Each row is a point on a landscape with many valleys, with its height.
A ball rolls from a point to whichever of its 2 nearest points has the largest drop for the distance, and stops where none of them is lower. Distance is the straight distance between rows; heights are no part of it.
K830 (h 2.08): [ 13   3  16   2 -21   2   2 -22  33  12   3  -2 -27  16  -4   2 -23  -1
   4  20]
K752 (h 3.01): [-11 -17 -32  -3 -27   1   9 -25  27   0 -12  10   4  29   8  20 -18  -9
  -5   5]
K646 (h 5.49): [ 25  -4  21 -14   4  19 -19 -16 -21 -20  13 -12  23   9  -2 -13  20 -24
  19 -16]
K228 (h 4.12): [ -1  -1   2  13  -3 -19 -11  -2 -47  12   7  14  -7 -12  -3  14  21  -8
 -15   7]
K533 (h 1.79): [ 23 -19   4  11 -19 -12 -32  18   6  11  14  18 -20 -15  -2 -20  17 -15
 -13  11]
K131 (h 2.71): [ -8  24  31  13  11   9 -11   9 -24  16 -11   8 -11 -11 -29 -14  12  10
  -5 -15]
K614 (h 0.82): [ 18  15  29  -8  -8  24 -23 -21   7  -3  -1  -2  -7   7  -9 -34  10  -6
  22 -16]
K99 (h 2.75): [-10  13   0  15 -12  16  10 -23  14  11  11  -4 -19   3 -12   8 -26   2
  -1  19]
K123 (h 1.48): [ 11  14  19  -6 -14  20 -13 -20  23   4  -9  -5 -14  10  -3 -15  -8   4
  14   2]
K789 (h 4.76): [-25   7 -21  15  -1   9  -2 -29 -19   7   9   8  -8 -10   3  17  -8   0
 -12   8]
K221 (h 4.72): [-21  11  -2  23 -13   2  -8 -20  -7  15  -5  14 -17  -7  -1  -5  14   1
 -11   2]
K323 (h 0.98): [  8  -4   4  24 -15  -3 -39  -1 -10   6   6  18 -14  -8   7 -14  24 -20
  -7   1]
K605 (h 4.58): [ -1 -17 -25   7   0 -15  -5 -12 -32  -4   2  14   0 -10   4  19  13 -15
 -22   5]
K242 (h 4.88): [-35  11 -39  14  -6  -2   7   7   3  -1  10  -5  -4 -28  10  13  -5  15
  -5   8]
K889 (h 6.34): [ 14  -2  22   7 -10   3 -21   9 -11  -6   1   6  16  20 -17 -18  25  -6
   3 -31]
K510 (h 4.19): [-25  16   6  12  12  17   0 -10 -16   9   7  -1  -2 -15 -12   6  -3   2
   3   2]
K741 (h 5.16): [ 16  -9   3 -32  27  -7   0  10 -36 -14 -11  -8   2 -12  11 -14  17   4
  -6 -17]
K52 (h 1.45): [ 15   5  14   9  12  -9  -5  26  -2   0  20 -15 -19 -23  12 -12   5   5
  11  13]
K166 (h 6.03): [-15  -2 -24   6  -4 -10  25  25  23   2  12  -4  19   6  -2  30 -24  11
   3  14]
K886 (h 3.74): [ 18   9  36  35  -8  -6  -3  19  12  14  16 -14  -7  14 -34  -7  -9  -2
  -1  -1]
K942 (h 6.25): [ 13   5  33   7 -12  -6  -7  12  -5   5 -23  17  -4  20 -23 -26  19   3
 -11 -32]
K548 (h 3.95): [ 28 -13  29  16  20  -4  17  -2 -18  -3  26 -14   0   4 -12  17 -12  -4
   4   4]
K676 (h 5.72): [ -3 -11 -12 -29   4  -6  13 -19 -15  -6 -24  11   0   5   4   3   8   1
 -21  -5]
K493 (h 5.39): [ 25 -17  13 -22  26   5 -13   1 -31 -24   4 -10  19   4  12 -16  22  -8
  12 -17]
K373 (h 3.59): [  4  11  11   6  12 -10 -28 -21 -51   3  -5  11  -2 -22   3  -8  24 -10
 -12  -2]
K898 (h 3.11): [ -4  21  19  24   4   3 -26 -10 -37  16  -1   3  -9 -19  -7  -7  23   2
   5  -3]
K106 (h 6.15): [ -2  -4  13 -11 -18 -17   5  14   7   2 -36  26   0  23 -19 -14  18  17
 -12 -28]
K365 (h 2.29): [ -2  27  33 -14  12  12   5  -6 -10  15 -20  14  -5   0 -31 -17  12   2
   1 -25]
K832 (h 4.84): [-20  12   4   1 -27  -1   8 -19  23  12 -26  16  -8  19 -11  -1  -6   8
  -2  -3]
K144 (h 3.35): [ -5 -18  -7  30 -21  -3   0  22  -5   4  32   0   7   9  -6  19   0 -11
  -6   1]
K954 (h 5.17): [ 28 -21   1 -34  27   5  20 -23  -3 -18  -5 -14  -7   2  16  12 -22 -17
 -10   4]
K455 (h 5.99): [ -9  -2   0 -22  -1 -15  10   9  -3  -3 -33  12   4  15   4  -9   7  10
  -3 -16]
K795 (h 3.61): [-16  24  12   6  26  22  18 -14  -7   3   5 -18 -11 -18  -8  11 -26   3
   2   8]
K274 (h 3.48): [ 13  -3 -10 -37  15  -2 -13   1   7 -16 -14  -7   6 -11  27 -14  10   0
   6  -4]
K438 (h 1.71): [-12  11   4  30   4  -7   5  41   3  11  15 -11  10 -11 -12  -6  -4   8
   0   8]
K168 (h 5.60): [ 29 -39 -26 -10  -8 -14  -7  17  13 -18  15  -8  19   9  25  13  -6 -24
  -4   4]
K547 (h 4.85): [  5  -4   4  -2  26 -13  -3  16 -46  -2  -1   3  -5 -13   2   5  13   9
  -6 -13]
K128 (h 3.51): [ 16  12  19  13  -9 -10   2  19  21   6   1  -4  -9  15 -17 -10  -5   7
  16   5]
K999 (h 5.54): [ -2  -1 -10   9 -16  -1   8  15  11  11   2   5 -12  -9  -3   4  -7   7
  -8  19]
K218 (h 3.52): [-12  -5 -22 -18 -18  -1   4 -22  32   1 -18   4  19  33   8   8  -8   6
  16  -3]
K459 (h 6.53): [  4 -28   6  -7  -6  11   6  -6   5 -12  -3  -4  25  42  -7  16  -1 -10
   4 -21]
K269 (h 5.25): [-24  -8 -33  11 -13 -20  13  27   9   5   4  12  -4 -13   7  14  -1  14
 -12   5]
K959 (h 5.24): [-21  -3 -29 -10   3   0  11 -30 -14   0 -13  13  -7 -15   9  12   3  -4
 -25   5]
K747 (h 4.52): [-39  23 -12  -3  -2   2  21 -14  15   8 -25  12   8  14  -5   8 -14  16
  -4   1]
K657 (h 4.26): [ 32  -9  18   0  13   3   1  -6  -4 -12  21 -17 -11  -7   9  -1 -10 -12
   8   8]
K785 (h 5.97): [  4 -27 -34 -17 -18 -27 -10   4  17  -5 -25  16  14  26  21   1  10  -7
 -13 -13]
K956 (h 3.21): [-12  30  16 -21  23   6   0   9   2   0 -23  -4   1 -16  -8 -28   6  20
   7 -10]
K475 (h 6.22): [-13 -15 -10  12   3   1  27  13  19  -3   6 -16  27  31  -9  27 -22  -2
   0  -1]
K544 (h 5.02): [-16  10   9  22 -31   7  -7 -17  26  10  -5   9   2  23 -11 -11  10  -3
   2   1]
K708 (h 5.40): [ 26 -30 -13 -19   8  -4   4  -6  -1 -14   9 -14  -1   4  27  10  -9 -17
  -7   5]
K855 (h 2.27): [  2 -22 -20  -9 -16  -6  15 -10  17   3  -6   8 -10   5  10  22 -21  -6
 -18  14]
K530 (h 4.50): [ -3  -9 -13  13   7 -22   9  22 -45  11  10  13  -4 -14  -7  16   6   6
 -19  -1]
K806 (h 4.04): [-28  17 -23 -19   8   1  11 -12  34   6 -23   7  21  25  -8   8  -8  22
  22  -2]
K181 (h 5.81): [-14   8 -15   6  -6 -14  25  12  18  17  -2   3  -6   1  -7  20 -27  17
  -9  19]
K160 (h 1.56): [ -8  24  19 -12  -3  23  -9 -25   2  -2 -12  11   2  -4 -10 -31  25  -7
  10 -16]
K578 (h 2.67): [-16  22   2 -10  22 -10   7  33  -4  10 -27   4  15  -5 -15 -15   7  16
  -2 -15]
K246 (h 3.77): [-15  22  -6  -7   2   4  -5   2   0   2 -22   5 -10 -17   9 -21   8  15
   0  -2]
K165 (h 3.19): [ 11  15  13  -8   4 -18   4  25  15   9 -23  -6  -4   7 -16 -13  -6  24
   8   0]
K358 (h 4.36): [-39  18 -24   5   6  11   6  -3   8  -8  10 -14  19 -13   3  14 -16  13
   7   5]
K18 (h 4.32): [ -8   8  -5  13  -9  -9 -12  10 -10  10 -15  14 -27 -28   3 -16  15   9
 -18   8]
K810 (h 1.29): [ 13 -13 -20 -23  -5 -15   0  -3  28  -3   1   3  -7  -4  24   8 -12   2
   2  17]
K146 (h 2.21): [ -8   5  10  16   4  -5   4  39  -4   6 -11  -4  17   4 -19   0   2  10
  -1 -14]
K870 (h 4.93): [ 25  -2  10 -37  26   0  12 -30  -7  -8 -12 -12 -21  -4   8  -5 -17   3
   1   8]
K660 (h 5.19): [ -1  -6   3   7 -27  16 -19 -25  21  -2   4   2   5  20   1  -7   0 -20
   3  -7]
K826 (h 2.96): [ -8 -13 -19  27 -15   5   4  22   9   3  41  -9   9 -13   3  19  -5  -4
   7  20]
K120 (h 6.46): [ -5  -1  12  -6  -9   9  -4   0   8 -13  -5   2  25  24  -5  -5  12  -7
   7 -25]
K592 (h 2.38): [ -3   3   5  22   7   4  10  31  15   2  34 -13   3 -27  -2   7 -11   2
  14  24]
K995 (h 2.94): [ -1   8   7 -37  14   5   4  -4  13 -13 -13  -8   7   1  15 -14  -3  10
  21   0]
K599 (h 3.16): [-13   3 -16  -5  -5  23  -5 -17  13 -10   1  -3  12  -3  18  -4  -3  -8
   6   6]
K494 (h 2.22): [ 14   7 -13 -28  17  -6   5  -6  23  -3 -11  -6 -10  -4  26  -4 -12  14
  19  18]
K434 (h 5.35): [ 18  -9  17   4 -11  24 -30 -26   5 -14  16  -6  11  18   0 -13   8 -28
  17 -14]
K213 (h 2.34): [ 14 -11   6  13 -15  -8 -12  33 -13   9  16   6 -21 -22  -4 -12  12   5
  -4  10]
K596 (h 6.41): [ 14 -22  10 -16   9  -4  24   1   5 -19   6 -13  21  31   6  17 -17  -3
   4  -7]
K973 (h 3.66): [  9 -21  11  19  -1  -3   2   6 -25  10  24   0   7   5 -12  22  -1  -6
  -1   5]
K216 (h 5.12): [ -6 -15 -29   3   9   1  -2  -7 -24  -2  21  -1   1 -29  16  18   1  -6
  -8   9]
K993 (h 2.92): [  3  19  27  19  21  11  10  -2   0  12  21 -20 -17 -18 -16   4 -15   4
  12  14]
K831 (h 3.84): [-38  18 -30   5  -6  19 -10  -7  20 -11  13 -11  26  -1  16   2   3   5
  16   0]
K848 (h 4.63): [ 39   0  19 -22  25  10  -1 -16  -8 -13   3 -16 -28 -18  12 -18 -12  -7
  -1  10]
K990 (h 2.37): [ -5   4  -8  -9  -6  14 -11 -23   1  -8 -17  10   1   0  12 -17  20 -15
   3  -9]
K994 (h 5.79): [  8 -29 -30  -3 -25 -16   1  15  19  -7  -6   4  14  19  18  14  -5  -5
  -9   0]
K347 (h 5.55): [  8 -15 -19   7  15  -4   9  14 -21 -11  44  -9  15 -21  19  29   2  -8
   2  14]
K740 (h 2.28): [ 20  11  30  14  28  -1  13  27   5  -6  20 -24 -17 -20  -6  -4 -15   2
  12  13]

For each start below, name the point where the ball stops.
K475 | K614
K168 | K438
K434 | K810
K221 | K438

Call two points neighbours if one is among the 2 nearest of the other. Go from one point of each pair to the other, from neighbour to neighbour, staying as low as possible. Name the highest point that can't be avoided.
K323 and K52 | K213
K52 and K614 | K347
K614 and K810 | K646
K52 and K438 | K221
